Points on a hilly landscape, in no order, each with its height.
From any point a ball takes the steepest step (drop divided by distance) to one of its 2 nearest points. It stops when none of these is lower. Distance is the straight distance between rows; heights are no part of it.
Rade height 35.3: [  3  29 -42  -7  30  30  45  -5 -31 -14   6  -9  -1   9  -3  37  -7 -27
   0 -44  -3]
Pagak height 64.1: [  0 -21 -65  -4  19 -20  25  -6 -15 -26  12  -1  -9  -3  16  21  12 -39
 -19  -3  23]
Zoz height 33.4: [ 19  22 -69  45 -20  43  -1 -10 -12  -8  36 -20  -9 -36   0  -8  35   7
   9  33  33]
simit height 36.4: [ 29  56 -29  34  12  30  17 -28 -34 -12  27   9   5  -1  22  22   1 -10
  16 -10 -13]
Tamet height 60.7: [-19   7  68  -8   0 -25 -15   7 -16   8 -24  31   7   8   2 -13 -21 -34
  11 -14 -13]
big height 66.0: [  9 -15 -70   2   8   1  14  -3   1 -24  14  -1  -3  -5   9  11  45 -25
 -22  12  43]
Befi height 24.4: [ -2 -11   0   6  18 -24 -36  30 -14  25   6  31  32  -8  11 -33 -24 -36
   3   0 -19]
Misu height 59.9: [ 11  27  45 -20   2  -4  22 -27 -27 -18 -26  -2 -13  28  13  14 -17 -12
   6  -1 -11]
ranu height 48.4: [-15 -24  33  15  10 -43   7   8 -12  22 -10  34 -13  -5  26  -6  -8  19
 -15  -8  -4]
Saru height 20.7: [  2  41  12   8   8  34  54 -28 -38  -3  -4   3 -29   4  17  22   2   4
   9 -25 -20]
rir height 58.7: [ -9 -43 -23  14   4 -43  10  16 -17   9   2  -3  17 -12  -9  11  13  18
 -17   0  14]
luf height 54.2: [  6 -11  47 -26   0 -28 -26  10  20  35  -9   6   7   3  31 -29 -32 -19
  -5 -42 -47]
Redu height 47.0: [-31 -26  23  19 -11 -29 -27   4  18  29  -8  -4  29 -28   4 -43   4  26
  -9  34  -8]
guni height 67.1: [ -8 -21 -48 -13   7  19  10  15  15 -44   8 -30   8   2 -45  14  24   2
   1   4  48]
tipiz height 59.6: [-38   5  22 -12  26 -15  22  10 -29   1   4  22  -8  24 -20  -5 -27   7
  19 -47   3]
lusuf height 25.5: [ 26 -32 -24 -14  10 -24 -55  19  20   8  16 -13   1 -15 -12  -6   5 -10
 -17  42  28]
Vupo height 15.0: [ 26   7  17  -9  -1  46  -7  18  18 -35  18  -3  13  18 -52  22  23 -20
   8  11  31]
tanon height 65.9: [-25  10  68 -33 -13   0 -21  25   5   1 -23  17  15   3 -11 -24 -41  -9
  28  -7   4]
nika height 39.0: [ 11 -26  11 -11   7 -28 -22 -15  12  15  -6  21   4  27  27   3 -19   2
   7   7 -34]
zib height 61.8: [ -4  33  41  -6  -1 -13 -27  18  28  26   1  10  20 -19   5 -51 -44 -28
  13 -57 -35]
luk height 54.0: [ 23  31  30 -33  28  29 -15   9  -1 -28 -12  -7  25  26  -6  27 -13  -8
  33  -3  23]
delev height 27.6: [ -5  20 -52  30 -29  35  36 -21   1  -6  16 -42  27 -41  -3  19  15  41
  12  -6  -8]
Napi height 63.7: [-22  13  19 -43  21  11  50  -5 -15 -15 -15 -12 -16  31 -31   7 -14  13
  14 -43  11]
bime height 37.6: [  0  23 -20   5  -5   8  72 -36 -25   9   5 -35 -15  -5  37  12  -4  23
 -34 -33 -23]
Tebon height 28.6: [ 13  38  -5  24   5   9  27 -35 -29   6   2   3  -9   6  32  31  24  11
   1 -22 -27]
vozog height 68.7: [ -2  38   8  17   4   6 -25   0  23  47  -3   2  13 -35  19 -50 -28 -24
 -11 -42 -65]
vivaf height 61.7: [ -5 -28 -36   7  27 -31  19  11 -34 -17   5   9  13   2   0  19   7 -20
  -5 -20  13]
Voniv height 42.0: [ 28  29 -47  18  19  19  11 -23 -37 -25  19   1  -6   4  26   8  20 -30
  -2  15  -8]
rodu height 43.4: [-15  25 -33  16 -30  17  61 -44   4  10  12 -30 -27 -17  29   0  16  52
 -23 -14 -20]
tadu height 27.3: [ 18  38 -40  15 -20  56   9   6  14 -30  28 -20   3 -15 -27   8  32  -1
   7  34  47]
vokal height 66.8: [  0  -1 -25   4  25 -21  -3  20 -33 -20  12  31 -18  21  -1 -15 -21 -59
  -5  -5  34]
dera height 64.3: [ -3  -4  -6  -4  31 -22   7  23 -51 -24   2  20   5  10  -9   1  -8 -37
   6 -22  20]
piz height 20.5: [  2  13  10   4 -10   2  36 -25 -18   1 -34  -3 -58  30  48   0   7  10
 -28   2 -20]
bak height 30.7: [ 23 -15  46 -29 -34   6 -26  -3  53   2  -7 -22   1  10 -32  14   6   9
   0  19   6]
Lefu height 45.6: [ 23 -16  -1 -14  18  -3  -7   9 -21  10  -1  22  15  27  36  11  -4 -26
   0   7 -15]
lugot height 33.2: [ -3 -24  13   4  -2   2 -56  36  28   7   2 -23  30 -18 -41 -16 -19  12
   2  23  27]
niv height 70.1: [-13 -20 -47  19  22 -39 -27   1  -9 -13  11  21 -19 -10  -3 -19 -10 -39
   0  24  22]
rekom height 55.6: [-42 -26  22   1 -23  -4  -2  13  40   8  -9   6 -13   3 -24 -31 -10  59
   6  25  11]
Muv height 54.1: [-28 -34   7  23   7 -41  -1   8 -10  29 -10  22  19  -9   9 -13  -3  33
   1  11  -9]
keput height 50.3: [ 26  14  21 -22  39  23  -8  19 -15 -11  -7  19  11  30  21  15 -18 -32
  17  -2   4]
Kezit height 29.4: [  3  59  -9  -9  12  61  41   1 -19 -22   6   4   4   8   5  25  -5   5
  21 -40  -1]
dema height 9.9: [ 17 -28 -15   2 -10 -28 -59  24  21  31  12   3  35 -16  18 -33 -16 -19
  -8  -1 -15]
Kudi height 44.1: [ -7 -11  -7   6 -24  25  32 -16  18   0 -10 -26 -27  -7 -10  38  35  48
  -8  -2  -4]
biz height 39.5: [-13 -21  27   8 -11 -16 -37  24  18  28 -10 -18  35 -30 -36 -26 -20  33
  -7  29   7]
delem height 69.9: [-19  18  59 -37  -2  11  -8  12  18  -8 -38  10 -16  19 -12   9 -15  19
  15  -3  23]
ris height 56.0: [ -6   8  64 -16   7 -14   0  -6 -23   5 -25  18 -23  13  17   3 -17 -19
  -5   5 -20]
ver height 12.2: [ -2  40  13   3 -10  33  50 -26 -26 -22 -24   6 -50  32  31   9  -3  18
 -13 -21 -12]
belod height 23.0: [ 40   0  19  -4 -14   8   0 -22  -6  30 -15  -9  -5   2  34  14  13   3
 -21  34 -25]
bep height 65.4: [-23 -37 -48  -9   1 -13   1  15  23 -22  17   5  23  -8 -41   3  13  14
  14  12  45]
rupep height 11.7: [ 17 -11 -29   9  -4  15   1  -9  -3  -9   5 -26   3 -16 -21  40  34  10
  -2  40  17]
Ber height 54.5: [-31 -16  26  -3  19 -37  32   5 -20   2  -9  32 -29  18  15 -14 -27  14
  -7 -35  -9]
sugim height 21.5: [ 33  41  -4  19  -9  65  12  11  12 -41  25  -9  11  -7 -40  25  19 -10
  11  -3  30]
vofa height 73.1: [ 12 -10 -23   0   4 -38 -52  -4 -10  -2   4  10 -13   6   8 -10  -2 -64
  -7  22  -1]
tivi height 19.2: [ 13 -21 -28   1 -12 -18 -39   2   9   5   3 -11  -6  -3 -17  25  16   0
   0  34  19]
vup height 23.5: [  6 -29  27 -26 -35 -23 -37 -13  47  22  -5  -9   7  -2 -16  -3   2  14
   1  25 -13]
Tiz height 25.8: [  7  -6  24 -19 -13  21 -55  43  34 -12   6   1  23   2 -59 -25 -14 -26
  18  10  20]
nov height 60.3: [-39 -12  31   9  -9  14   8  24  27 -10   0  14  24  20 -54 -20  -6  46
  23  -4  16]
reta height 51.2: [-20 -37  28 -12 -12   1  21   2  40  -7 -16  -3 -28   4 -27   4   8  53
  -8  10  19]
Zevo height 47.5: [-10  -7  33  -6  -5 -31 -30   0  21  35  -9  18  -3  18  35 -41 -27  -3
   0  -8 -40]
zun height 38.4: [ 22  25 -61  44  -5  29   4  -7 -27  -4  26 -14 -13 -29  37 -10  16 -12
   5  24  17]
lel height 34.6: [  2  17  21  -8  13   0 -35  43 -18  10  14  33  37  -4   4 -49 -29 -43
  12 -11   3]
beku height 36.3: [-17  14 -31  43 -22  12  54 -42  -1   7  19 -16   4 -41  20   9   7  42
   4 -23 -33]
fub height 39.9: [  4  18 -38   3  30   2  45 -20 -34 -19   8 -37   9  -7  17  26  14 -23
 -10 -38 -24]
Zare height 19.4: [ 16  11 -48  28   5  16  20 -30 -11  -3  11 -27  -2 -27   1  34  32  22
  -4  13  -5]
sodib height 20.3: [ 15 -29 -18 -16  -1 -28 -68  18  46  15  24  -9  19 -26  -3 -27  -1 -25
  -6  16   3]
gaku height 73.7: [-11   9  -7  20  -7  -2 -44   5  23  56   7  17  22 -42  19 -38 -33 -17
 -18 -16 -58]
fef height 27.1: [ 19   9  30  -5 -19  13  15 -19 -17  27 -29 -13 -38  19  46   2  10   3
 -24  21 -15]
zapir height 31.4: [ -4 -33  18 -17 -12 -35 -19 -29  26  15  -9  -8  -5  12  16  -3  -1  21
  -6  27 -18]
nibof height 20.4: [ 17  -6  11 -23 -14  25 -36  25  25 -30  10  -2  19   7 -57   0  13 -25
  16  25  31]
gezu height 48.1: [ -6 -17  25 -16 -17  25  30  -1  27 -26 -17 -24 -23  16 -39  27  14  46
   2  -3  21]
pidi height 63.6: [-23 -28  -6   5  -5  -2  -7  31  19 -16  13  12  29  -1 -58   2  19  21
  21   8  37]
beb height 35.4: [  4  -8  -5  11   1 -19  21 -37 -24   1 -16  -6 -17   9  21  40  36   8
 -11   3 -14]
Gapav height 54.4: [-26  -3  41  -2 -15 -38 -21   6  15  22 -16  22 -32  17  35 -66 -18  12
 -14   8 -25]
sifu height 40.0: [ -1 -20  -2  -1  -8  -1  14 -28  13   4 -18  -1 -31  -2   3  42  31  30
  -7  12 -16]

For each start below, name the point where the ball stops.
bep -> ver
rodu -> rupep
gezu -> ver
biz -> Vupo
zun -> Vupo
keput -> vup
Voniv -> ver

Call two points neighbours if one is among the 2 nearest of the other. Go from one point of each pair to the other, from neighbour to neighbour, staying as low as possible. Name the highest point that can't be avoided.
dema and rupep -> lusuf
ranu and Vupo -> Muv
belod and Vupo -> Voniv
vup and Vupo -> bak
ver and belod -> fef
